Points, in no order, along strands that fork, close into loops and pass close to each other.
In the rows, 128 means zero.
Two points are linked if the straight distance between their rows is under 108. Some points are linked to none.
j911: [155 112  78  95 106 203 103 101 182 148 102 142 125 129 129 152 169 131
  90 115 147]
j689: [114 137 166 183 135 151  96 103 128 145 112 152 145 119 153 186 129 139
 109  96 120]
j110: [118 136  74 165 117 164 113 141 185 137 109 108 208  95 121 109  67 154
 148 107  89]
j84: [109 107 139 130 130 151  85 168 123 118  90 133 133 132 166  96  74 128
 125  71 127]
j627: [126 125  49 134 169 120  86  84 141 133  95  85 151  90  80 129 128 142
 137 129 116]
j999: [120 124  75 123 166 125  68 101 167 158 128 134 140 143 197 207 141  90
  87 155 149]
j478: [103 192 175 145 121 110 174 152 120  95 141 110 111 174 178 105 104 148
 148 118 113]
j944: [ 95 117  86 196 163 120 149  85 121 133  97  89  61  92 124  90 140 100
 133 141 121]
j50: [115 142 107 133 157 100 108 114 153 125  96  92 156 176 123 107 148 124
 102 124 118]
j83: [152  94 110 161 153 116 170 119 134 148 134 129 167  84 133 156 126 101
 109 129 119]
j917: [123  94  66 145 139 120  83  67 160 142 110 136 137 121 151 175 125 119
 123 181  99]
j284: [130 165 184 130 124 124 166 161 104  98 131 106  89 156  93 141  96  74
 188 113 123]
j298: [ 93 138 179 137  70 157 163 156 117  93 175 133  85 164 165 106 123 116
 184 151 151]
j990: [167 156 135  62 125 159 138 192 135  79 149 115 137 135 191  82 136 172
 136 118 105]
j590: [130  85 146 133 133 161 147 100 124 135 122 173  93 162  97 121 107 133
 151 127 142]
j882: [113 132 121 109 133 122  93  76 107 138  75 144 108 123 138 102 115  91
 112  45 132]
j860: [162 143 122 124 132 145 141 176 148 109 120  87 179 140 116 116 162 115
 120 144 114]
j239: [144  99 121  65  83 138  80 121  97 140 111 147 129  73 129 153 142 162
  64 116 131]
j887: [139 131 131 135 114 169 136 147 107  98 120 138 105  95 132  67 122 135
 165 119 111]
j332: [126 127 103  56 134  85  84 143 123 138 158 176 185 160 132  66 117 166
  95 134 161]
j179: [174 148  96 175 134 148 117 111 152 146 130 139 102 104  46  95 106 135
 175 148  96]
j907: [153 118 125  30 130 111 112 152 107 122 154 186 161 122 146  86 136 130
 147  93 133]
j274: [156 142 130  92 157 153 131 184 120  84 135 129 148 129 127 114  80 153
 159  86  98]
j980: [131 113 140 140 136 138  89  78 119 161 123 161 153  83 131 157 137 138
 109  63 141]
j807: [166 161 149  41 113 153 148 156 102  60 161  99 110 115 195 108 122 160
 177 115 139]
j998: [152 129 140 113 127 165 133 152 114 136 116 118 142 131  86 179 118 166
 107 102 132]
j643: [168  92  85  78 147 113 166 121 131 151 129 130 132 107 124 161 160 120
  73 153 140]
j563: [148  80 111  87 177 111  88 104 110 156 137 121 118 107 128 147 169  84
  93 146 207]
j964: [114 106 129 129 122 133 106 138 105 118  90  98 133 151 140  83 101 181
  84 138 147]
j364: [114 124 142 190 157 156 121 125 138 140 154 168 163 111 142  99 100 153
 140  99 136]
j242: [164 134 119 107 127 118 205 170 117 125 178 155 139 101 104 153  90 188
 141 133  90]
j533: [149 132 101 199 144 144 126 135 178 139 144 110 145 126 122 139 154 110
 127 186 107]
j108: [139 134 142 160  99 156 118 176 147 114 128 154 139 151 122 128  71 172
 144 148  83]
j966: [100 164 132 125 137 159 134 153 150 128 102 105 110 161 175  84 144  98
  91  63 151]
j31: [137 109 149 121 128 102 130 104  83 130 131 125 126 135  99 151 147 176
 130 169 144]
j294: [123 112 109 148 129 131 120 123 148 123  77 108  97 119 118 154 125  53
 122 111  93]
j189: [147 136 135 133 156 137 171 157 144 147 162 149 195 133 143 159  97 163
 109  92 128]
j648: [116 154 159 126  98 146 104 126  98  96 115  63  97 122 101 123 159 120
 151 155 148]
j33: [141 120 117 115  99  77 149 134 100 110 101 118 125  99  90 126 109 158
 141 176  66]
j470: [134 129 138 189 164  98 162 132  96 125 139  97 115  87 117  94 105 122
 140 151 131]
j829: [131  75  80 104 110 100 125  62 137 139  70 161 124 143 135  97 100 111
 100 112 102]
j258: [140 121 107 165 142 210  77 146 182 128 134 109 176  99  84 164 144 147
 132 129 139]
j669: [117 139 122 115 122 159 104 116  94 102 104 146 128  89 133  76 121 194
 149  82 117]
j850: [162 157 165  82 131 101 140 136  79 124 165 140 166  82 106 146 161 140
 174 107 119]
j532: [142 138 149 115 114  96 118 106 128 158 122 138 154 148 168 186 132 142
  61 123 136]
j319: [125 127 121 135 164 153 121  90 115 131 134 129 124 129 117  69 166 181
 122 124 163]
j791: [121  78 118 156 171 152 143 100 131 160 146 146  99  90 129 107 173  97
 127 128 169]
j25: [140 110 134  68 136  88  98 116  89 155 113 143 139 111 147 110 106 137
  79  93 166]
j988: [121 117 150  62 113  89  85  92 108 130  82 161 103 160 131 121 107  77
 102  87 134]
j853: [140 125  99 111 121 173 162 185 122 132 187 163 151  88  76 139 124 201
 127 114 109]
j874: [168 113 112 105 132 179 164 166 152 158 156 140 179 126 139 145 143 165
  88 104 152]
j227: [112  94 150 209 123 178 104 137 159 146 115 129 108 100 126 166  87  81
 119 116 122]
j795: [137 123 133 135 160 130 143 122 155 132 128 125 114 197 131 170 163  90
 107 143 155]
j610: [153 160  68  97 150 158 157  99 161 127  93 121 163 133 114 105 129 118
 134  58 100]
j86: [161 161 156 128 112 151 143 145 140 101 170 192 147 156 129 127 128 141
 190 132  83]
j330: [169 177 144 193 109 163 142 154 147 135 145 158 114 126 100 132 104 180
 149 168  93]
j733: [149 152 166 114 147 122 189 101 131 131 151 112 103 169 121 161 179 112
 123 151 152]
j695: [133 131 123  88 103 102 116 134 113 111 128 177 158 142  99 122 129 182
 152 129  99]
j85: [107 144 178 126  68  96 168 104 113 130 145 149 104 123 184 151 172 123
 127 161 115]
j228: [157 117 111 206 170 126 144 130 165 156 176 127 182  86 113 145 124 119
 126 159 126]
j758: [ 54 137  81 198 160 107 119  82 145 138 119 136  59 100 155 121 174 104
 131 154 104]
j972: [155 170 132  84 151 121 197 107  81  91 121 116  96 126 122 110 103 148
 167 108 104]
j709: [144 132  88  28 130 117  74 145 149 117 165 197 156 147 155  70  98 159
 117  88 135]
j833: [110 161 168 153 105 126 163 122 106 108 127 126 110 166 172 114 142 182
 105 153 127]
j145: [108  90 179 111 132 147 125 106 110 133 154 159  96 177 119 125 141 117
 144 124 201]
j971: [103 147 182 170  57 126 145 118  81 116 159 115  76  96 121 131 112 111
 209 167 139]
j72: [154 114  99  80 150 118 111 110 139 158 135 143 182 103 113 150 162  84
 110  93 128]
j143: [120 117 106 128 158 101  52  77 158 163 133 145 164 148 154 157 177  94
 103 133 154]
j958: [101 145  70 122 106 149 116 126 149 143 142 133 187 101 120 140 112 213
 103  94 101]
j690: [ 98 139 178  96  83 140 101 132 125 117 151 167 114 173 141  97 199  91
 178 138 149]
j823: [116 129  70 116 155  74 114 113 152 127 106 109  91 166 171 171 173  46
  86 183 123]
j355: [ 74  95  96 183 155 122  73 102 163 140 106 111 119 141 149 156 125 108
 118 169 126]
j317: [153 119  97 180 125 157 132 136 131 119  99 104  73 105 112 165 117 159
 112 204 108]
j704: [123 125 154 162 174 141 168 120 149 131 119 105  88 172  96 151 122  78
 132  97 154]
j777: [142 111 112 150 128 186  98 171 151 127 140 140 165 109  75 113 103 156
 158 109 132]
j346: [127 121 128 161 143 123 169 104 100 115 119  82  58  92 108 114 141 117
 134 172 143]
j60: [159 178 172 139 128 166 143 186 127  94 129  68 134 155 101 122 151 130
 141 137 136]
j91: [132 141 120 160 144 133 137 119 140 125 119 168 142 109 112  91 105  93
 195  80  69]
j190: [ 96 170 163  91  95 105 112 153 146 120 110 149 105 187 167 105 139  77
 136  83 108]
j809: [160 186 148 135 103 130 186 126  83  86 104  87 100 111 116 126 105 148
 147 147  99]
j217: [130  92  44  82 129 134 107 100 158 173 127 131 171  89 124 143 134 125
  87 117 139]
j169: [137 116 136 186 131 151 120 151 133 117 111  74  90  88 157 187 148 116
  89 185 119]
j553: [109  75 165 125 133 123  91 148 102 123 107 163 132 151 136 142  60 133
 135  81 146]
j61: [119 127 148 145  96  90 118 124 154 152 130 167 181 166 196 149 114 108
  79 111 113]
j663: [139 128 142  98 163 147 152 139 126 121 119 122 114 155 108 121 122  70
 148  68 141]
j978: [144 195 142  67 125 123 135 132 124 111 128 143 135 139 209  49 159 132
 103  75 137]
j359: [145 181 144 149 172 147 183 103 131 124 136 124 112 168 101 139 163 149
 135 112 141]
j804: [143 163 195 150  88 159 143 143  94 117 167 124  89  78 117 114 110  90
 200 129 128]
j600: [ 77 117 127 154 114 118 150 166 161 141  97 115  72 118 148 168 145  43
 112 127 115]
j260: [139 146  97 203 145 120  75 100 155 147 140 129 121 130  95 150 139 132
 161 187 102]
j79: [ 76 133 137 163 125 145 127 160 154 144  96 103  93 145 168 147 147  83
  69  96 137]
j295: [108 164 173 184 120 110 132 126  82 116 130  81  97  75 129  96 134 126
 160 121 124]
j591: [122  62 109 105  95 131 107 167 113 140 146 170 178  76  72 157 104 155
 144 125  97]
j790: [125 123  40 117 157 167  70 100 178 139 104  69 176  94 110 157 155 142
 118 138 131]
j694: [135 160  70  84 159 159 142 101 149 140 120 131 172 141  90 139  99 171
 128  45 124]
j655: [139  99  91  87 122 115 113 129 107 131 139 119 131 147  85 180 159 205
 102 194 138]
j755: [ 78 138 146 231 105 142 133 154 164 151 136 148  57 124 119 112  82 112
 148 134 125]
j771: [131 120  52 119 177 156 116  50 178 151 114 140 120 149 140 109 174  79
 117 134 144]
j376: [173 113  99  85 136 123 162 183 140 124 148 119 174 128  77 152 133 122
 118 142 105]
j818: [138 158 176  93  78 141 132 166  86  61 153  84 116 100 177 112 111 125
 211 126 114]
j241: [ 68 123 160 172  64 131 153 130 111 104 158  88  40 114 132 131 139 116
 164 190 166]
j495: [124 181 170 174  85 141 129 155 119  93 145  59  99 152 114 121 146 139
 170 171 148]
j578: [136 113  62 118 126 145 146 117 171 127  93 140 162 141  75 150  68 137
 144  95  80]
j275: [ 76 162 172 162 119 122 177 130 124 106 176 131  81 165 127  82 151 125
 189 151 146]
j30: [ 94  85 105 198 149 159  99  94 196 162 133 125 161 129 159 139  98 131
 115 151 139]
j667: [ 86 124 189 128  92 121 106 155 110 127 127 147 114 111 176 121 129  78
 119  77 132]
j700: [189 164 144 195 128 124 160 179 129 151 163 117 105 119  85 114  77 155
 149 182 117]
j984: [128  83  93 119 145  82 124 147 112 147 109  99 170 117  85 185  75 164
  93 142 117]
j120: [125 127 112 174 175 145 127  98 144 158 142 128 160 106 114 147 120 188
 122 115 145]
j662: [143 119 142 113 127  75 159 159 102 124 112  77 146 118 144 130 152  72
 106 143 131]
j137: [122  91  96 150 122 105 119 113 135 148 102 125 189  90 118 171  68 150
 118 128  92]
j877: [ 79  96 163 145  79 131 151 155 114 116 117  87  54 134 145 134 133 104
 118 152 157]
j457: [123 109 108 109  94 105 113  84 119 119  73 155 122 171 124 157  97 136
 106 137 104]
j713: [134 127 120  86 109 117 104  82 102 125  98 167 132  94 139  99 162 121
 109  90 107]
j23: [139 132  81 113 115 112 158 127 130 113  85 135 154 130 139 112  87 184
 108 125  76]
j224: [118 137 140  93  80 125  63 131 153 135 122 158 106 135 156 120 195  72
  76 139 146]
j360: [137 106 161  50 118  93 102 163  82 117 145 117 162 129 127  91 133 103
 144 140 175]
j524: [137 118 148 149 157 151 102  95  92 127 128 115 124  54 114 126 159 140
 123  87 157]
j838: [ 99 101  92 140 166 134  77  71 169 153 126 143 153 150 127 104 152 106
 142 104 150]
j469: [143 152 142  88  96  86  70 115 141 141 131 148 119 147 163 168 163  55
  41 132 145]
j912: [147 102 116  64 133  73 124 142 132 129 148 203 196 156 131 107 113 105
 140 118 108]
j967: [170 136  82  73 145  98 121 101 107 134 117 101 128  92 126 156 187 153
  73 166 143]
j38: [150 134  76 101 111 164 170  88 162 138  93 167 132 132 156  95 138 102
 107  75  95]
j968: [155 124  44 149 161 153 125  70 171 140 107 120 133 110  47 112 112 139
 164 138 101]
j585: [139 133 132 190 137  88 141 147 121 138 110 115 174  73 123 135  65 135
 128 112  84]
j198: [ 58 117 109 186 158  93 153 100 153 157 147 151  89 121 173 117 182  85
 115 131 140]
j924: [ 61 109 128 151 124  91 158 115 155 153 129 182  90 148 143 115 148  75
 147 103 121]
j757: [135 129 170  88  65 126 165 115 108 119 144 137  88  84 187 116 179  89
 112 139 129]
j849: [117  71  66 122 144 127 129  86 110 152 133 160 132  84  92 107 128 198
 119 144 144]
j416: [114  72  52  87 123 120 120 129 133 145 131 112 145 137  70 190 115 175
  91 151 124]
j915: [115 128 126 113 161 119 131 166 129 136  96  90 134 121 159  81 126  68
  89  65 149]
j334: [141 115 123 136 106 109 112 162 107 128 159 135 161  90  58 168 104 171
 161 148  94]
j181: [146 192 160  64 112 108 129 138 114 108 112 132 128 177 152 131 135 104
 124  92 120]
j659: [142 132  87 164 169 102 128  88 129 150 146 127 127 105  75 189 120 190
 127 145 124]
j122: [150 162 164  53 112 142 124 117  92 108 129 156 117 146 125 121 133 132
 138  64 143]
j29: [115  85 158 190 151 113  99 129 115 143 127 123 104 154  76 124  83 136
 147 180 138]
j961: [ 86 147 169 143 166 121 149 140 134 134 150  92  96 145 150 142 190  96
 108 129 198]
j760: [116 103 106 155 120 102 102  65 129 136  88 160  85 148 135 173 126 132
 124 173  87]
j957: [122 152 158 207 108 122 136  92 136 140 144 173  64 126  97 128 142  98
 187 154  95]
j880: [146 155 178 112 130 117 122 151 115  94 174 157 142 162 108  99 117 151
 231 162  98]
j948: [132 173 178 134 123 119 150 138 106  93 185 111 102 176  97  88 103 137
 209 158 144]
j661: [ 91  84  74 117 115 146  78 145 136 147 146 134 183  88  60 155  68 163
 132  99 114]
j287: [110 113 129 193 123 132 108 158 132 117 104  84  83  89 102 121 124  60
 138 149 108]
j934: [ 84 102 136 171 140 113 107  97 118 127  93 122 108 136 142  84 100 143
 113 123 145]
j243: [131 137 179 130 116 155 124 180 106  82 172 120 111  76 170  66 117 144
 193 131 122]
j19: [ 78 137 148 195 153 153 155 153 151 129 135 138  68 161 119  74  89 104
 155  99 144]
j657: [153 135 129  91 159  99 131 106 118 135 155 151 175 100 110 112 184 121
 145 110 127]
j927: [141 144 170  95  70 178 138 182 124  86 142 124 101 175 167 110 130 136
 153 136 121]
j28: [106 156 138 208 137 131  91 126 124 124 104  74 127 115 107 100 120 170
 131 162 121]
j314: [ 95 184 160 143 114 118 140 147 152 103 134 157 134 192 178 112 152 111
 151 104  96]
j652: [ 84 167 160 168 161 157 116 125 130 123 131 124  96 179 107  89 135 135
 167  95 146]
j244: [ 95 127 172 138 148 142 112 175 113 119 132 143 118 110 193 101  81  96
 154  54 126]
j324: [157  99 132  91 121 173 142 179 125 131 180 168 154 109 135 121 134 187
 127 132 147]
j593: [143 158 161  50  91 113 132 123  81  99 134 113 107 121 175  68 149 135
 133 128 168]
j616: [128 103 155  74 134  92 126 117  85 128  89 142 117 147 136 136  74 128
 115  79 146]
j923: [139 144 138  45 103 108 132 110  90 111  90 104  85 131 142  93 154  78
 110 110 153]
j798: [127 109 102 172 135 118 102 148 172 131 112  87 175 114 156 143 173  80
 101 163 103]
j946: [114 144 206 162 128 155 133 191 131 117 165 126 135 153 140 117  88 133
 157 143 133]
j206: [138 157  82  47 149  99 144 113  98 124 135 142 149 129 101 122  94 166
 118  58 122]
j211: [ 76 133 162 137  50 104 175 137 136 122 138 162  73 124 147 144 161  80
 165 163 115]
j466: [124 107 107 120 163 144 157  71 119 144 112 126  73  91 154 133 175 101
  91 104 156]
j245: [ 84 166 150 184  77 146 147 148 147 105 113 135  44 122 124  99 102 115
 159 137  85]
j372: [151 113  62 149 147 171 108  89 145 126 101 140  87 123 109 197 120 175
 109 178 106]
j291: [187 138 158 178  95 114 131 162 116 153 139 114 106  81  72 167  76 130
 157 179 100]
j701: [109 140 138 179 137 123 109  92 140 126 137 146 103 157 108 134 184 150
 139 191 107]
j408: [151 102  74 132 175 151 132 104 180 140 123 124 132 155 113 160 166  84
 106 152 135]
j349: [114 123 101 122 142 141 134  89 197 176 126 137 192 156 150 165  88 139
 100 106 143]
j289: [142  89 123 101 105  68 111 126 101 121 115 159 174  96 101 126 155  85
 156 140  76]
j430: [106 100  99 200 150 129 122  76 140 147  92 122 101 143 113 122  64 140
 120 135 127]
j746: [131 142 174 113 114 136 138 142 107 123 154 167 153 141 196 114 138 193
 110 141 146]
j383: [128  79 120 150 145 109 126 139 123 127 120 110 126 176 102  92 109 123
 130 184 134]
j796: [146 137 142 127 147 170  94 162 122 115 145 160 125 120  66  92  77 174
 195 103 124]
j559: [162 112 137  58 103 111 187 173  91 107 151 141 139 102 152 115 122 132
 142 149 127]
j977: [ 98 143 141  60  71  97 159 120 107 101 119  97  59 170 142 110 161  61
 135 148 159]
j723: [128 104 129 122 142  77 156 110 135 152 153 196 178 172 125 134 109 115
 138 140 115]
j542: [134 139 119 168 138 131 199  90 114 125 124 141  82 123 138  88 123 131
 131 117 100]
j656: [146 103 164 138 135 110 181 112 115 144 142 188 117 143 122 154 114 120
 144 131 130]
j401: [169 132 154  91 126 182 151 203 135  98 147 125 136 170 167 100 143 158
 116 133 156]
j195: [137 108  79 170 121 165 153  99 155 140  83 124 118 138  96 145  49 154
 122 116  98]
j767: [149  93 106 130 169 169 115 101 106 141 138 115 105  66  97 147 186 132
 138 138 158]
j303: [149 108 122 132 156  86 108 137 126 124 127  87 171  97 117 145 173  74
 116 163 119]
j617: [130 128  96 157 150 119 129 131 155 102 109  83  93 164 131 168 168  66
 116 198  98]
j942: [114 126 171 143 135 104 101 114 107 123 139  97 117 143 149 167 155 160
 106 183 160]
j904: [121 117 108 184 202 131 116  99 138 135 118  87 108 107 119 158 129 102
 116 122 154]
j613: [134 108 151 147 144 135 107 142 148 149 167 129 159 126 149 124 186 105
 118 148 164]
j921: [135 106  78 115 123 181  82 155 172 137 115  90 204 106 114 124 146 149
 101 117 148]
j699: [161 138 116  98 123 163 127  95 164 139 105 163 125 158 120 143 139 117
  87  71 126]
j246: [111 134 193  91 113 115 163 161 102 125 138  78 109 177 172 131 113 114
 118 133 196]
j151: [162 125 137 105  78 138 169 121  94 100 114 129  91 115  93 127 120 176
 143 160  94]
j389: [153 105 106 101 133  66 114 151 106 124 122  82 163 103  97 193 129 122
 105 168 119]
j312: [108 104  81  96 144 161 131 131 179 164 142 126 187 164 104 163  91 181
  90 108 156]
j567: [119  90  92  73 138 126 104 142 134 147 140 155 185 160 105 117  83 167
 102 108 151]
j498: [141 136 107 162 144 132 130 174 158 129 120 110 206 101 129 138  48 121
 135  89  85]
j634: [143  90 144  85  83 143 111 156 106 135 135 151 150 100 146 114 155 149
 108 131 157]
j12: [ 99 110 129 147 110 110 119 107 157 149 108 160 133 162 159 123 134  91
 114 112 112]
j343: [ 92 110  75 138 140 178 104  80 225 180 111 108 186 139 163 141  96 131
 123 136 139]
j379: [129 121 108 162 136 130 140 137 168 137 130 141 198 180  99 152  94 148
 124 152 103]
j415: [ 83 159 161 173 165 123 123 104 134 145 153 127 100 139 141 177 186  93
 112  96 152]
j820: [117 155 137 142 138  86  95  91 116 152 125 114 121 141 191 173 181 134
  65 160 145]
j816: [178 131 148 101 107 110 179 186 111  90 153  97 144 100 124 104 118 101
 179 176 107]
j963: [115  95 151 157 129 137  74 133 116 122 106 143 137 157  89 126  58 168
 143 131 138]
j163: [119 115 184 143 134 138 152 169 127 131 155 123 131 171 162 133 119 131
 105 133 169]
j892: [167 134 128  94 112  85 164 172  88  97 114  85 155  81  89 122 128 124
 143 157  88]
j847: [146 143 151  93 172 122 120 136 100 108 129 150 142 135 135 118 103 121
 175  65 123]
j118: [135 184 157  67 113  98 107 125  81 115 127  90 142 122 158  95 175 163
  98 134 151]
j621: [ 71 178 194 121  92 117 157 166 103  98 160  70 106 159 181 152 127 108
 145 120 183]
j348: [146 138  49  27 118 111 130 128 133 134 119 138 156 122  81 122 125 126
 110  68  89]
j865: [110 125 171 140 117 127  96 157  81 104 120  91 121 162 114 111  76 183
 134 148 134]
j261: [133 110  98 159 136 127 132 144 168 123 130 141 170 162  90  84 104 115
 159 154 106]
j265: [150 167 118 121 169 133 167 166 139 111 141 119 169 150  96 152  84 153
 146  90 111]
j889: [131  62  55 110 119 115  90  81 152 143 102 151 147 111 140 113 135  99
 101 151 119]
j436: [ 88 145 143 124 116 124 103  96 137 119 139 142  96 160 130 114 230 107
 153 165 123]
j612: [157 147 197 121  89 175 139 185 102 106 148 135 130 106 128 152 123 112
 180 115 121]
j306: [151 189 176 175 127 133 131 113  96 133 131 116 101 107  83 148 101 170
 156 121 121]
j636: [124 137 193 120  88 131 155 184 101 101 145 111 116  97 178 137 132  78
 144 100 124]
j997: [176  87 127  67 134 136 179 164 108 133 137 119 129  95 103 146 143 116
 111 131 149]
j981: [106 145 160 168  75 119 165 140 149 125 139 124  67 142 128 182 143  90
 143 190 102]
j598: [137 154 135 115 152 133 134 133 123 131 155 168 148 128 197  72 149 156
 110  93 137]
j548: [130 165 182 137 127 141  91 132  91 118 158 135 145 105  95 140 123 198
 166 110 131]
j388: [157 141  95 135 114 101 171 154 113 116 144 142 151  74 135 120  68 191
 126 137  66]
j102: [125 105 154  88 165  92  93 104 102 146 129 134 136 120 118 116 146  77
 108  93 184]
j461: [113 160 138 142 148 186 122 110 159 127 123 140 106 168 127 104 192 121
 139  81 159]
j440: [112 146 110 139 113 141  83  87 112 124  90 135 156  76 154  94 139 155
 123  77  93]
j677: [125  81  69 123 138 108 144 131 116 150 182 139 142  64  76 149 124 192
 109 149 126]
j115: [135  98 177 132  86 138 124 188 131 114 138 152 143 179 125 135  94 120
 156 158 122]
j490: [131 140  90  75 124 115 129 149 128 103  93 132 140 167 162  76  95 183
 105  92 102]
j337: [143 105 129  69 134  97 134  81  74 122 114 121 106 138  85 106 143 142
 142 147 147]
j336: [130 154 113 105 141  85 154 141 139 100  94 109 147 183 170  86 110 127
  90 125 112]
j527: [103 106 162 165 126 145 128 144 119 141 156 122 100 100 136 105 164 122
 139 149 156]
j427: [111 102  80 130 172 116 126  73 164 159 114 136 145 179 124 183  73 144
 104 134 149]
j362: [100 155 160 103  93  78 194 115  88  88 140  75  91 167 137 140 137  86
 157 155 150]
j815: [120  93 141 170 142 154 115 156 143 146 145 132 186 111 171 101 133 126
  98 124 157]
j435: [134 157 174 137 147 107 120 123  72 115 174 121 156 101 119 102 145 155
 178 130 136]
j418: [ 81 159 163 136  97 106 117 105  75 106 108  93  73 126 133  91 148 128
 153 129 145]
j292: [100 150 111 199 125 152 101 122 165 133  99  84 171 129 136  92  83 146
 126 132 109]
j906: [160 106 102  70 117 166  83 102 123 136  97 130 107 108 108 158 173 139
  86 121 149]
j170: [153 152 112  70  99  79 116 129 104 127 107  94 162  97 138 126 178 174
  72 147 123]
j541: [101 100 133 113 122  76 114 158 127 133 106  86 135 118 158 102 141  45
  81 118 142]
j530: [132 108  87 149 168  99 147  73 144 153 105 121 138 149 167 159 112 128
  70 134 122]
j237: [175 136  90  28 114 134 126 125 138 125  92 138 130 119 123  94 132  95
  85  71 128]
j492: [ 74 170 171 115  99 113 164 149 118 123 162 104  99 136 172 114 181  93
 128 131 174]
j24: [149  82  97 117 143 143 149 105 119 132 127 180 109 122  83  87  99 178
 141 132 132]
j256: [129 109 109 171 139 154 120  84 159 133 103 148  88 163 138 208 111 140
  99 162 119]
j654: [142 193 175 200 103 109 146 132 101 145 156 104  68 125  99 140  69 128
 175 150 139]
j936: [117 150 142 118 113 172  90 128 149 131 118 114 111 143 141 118 215  89
 104 102 156]
j99: [115  95 127 112 108 115 154 108 123 134 109 146  77  99 159 101 170  72
 105 130 137]
j44: [159 123 122 184 142  93 119 134 116 159 152 129 140  87  56 191  79 164
 145 168 113]
j299: [126 135 107 119 145  84  94 122 173 152 121 122 134 157 184 179 151  46
  50 142 142]

A fork is a point with three links, a tip a point with one. Leave the first point through the second and follow the links. Name the first fork or tip that comes.
j877 / j241 -> j553
j978 / j598 -> j847
j60 / j495 -> j31
j616 / j988 -> j86
j237 / j348 -> j324

A piece is all that can be reached along the links. How many separate loops has the piece of each point below (a circle has one, a figure eight two, a Y none), and how many tips (points with one link)?
j120 -> loops 0, tips 4
j643 -> loops 0, tips 7
j243 -> loops 0, tips 5
j461 -> loops 0, tips 6
j217 -> loops 1, tips 5
j790 -> loops 0, tips 2
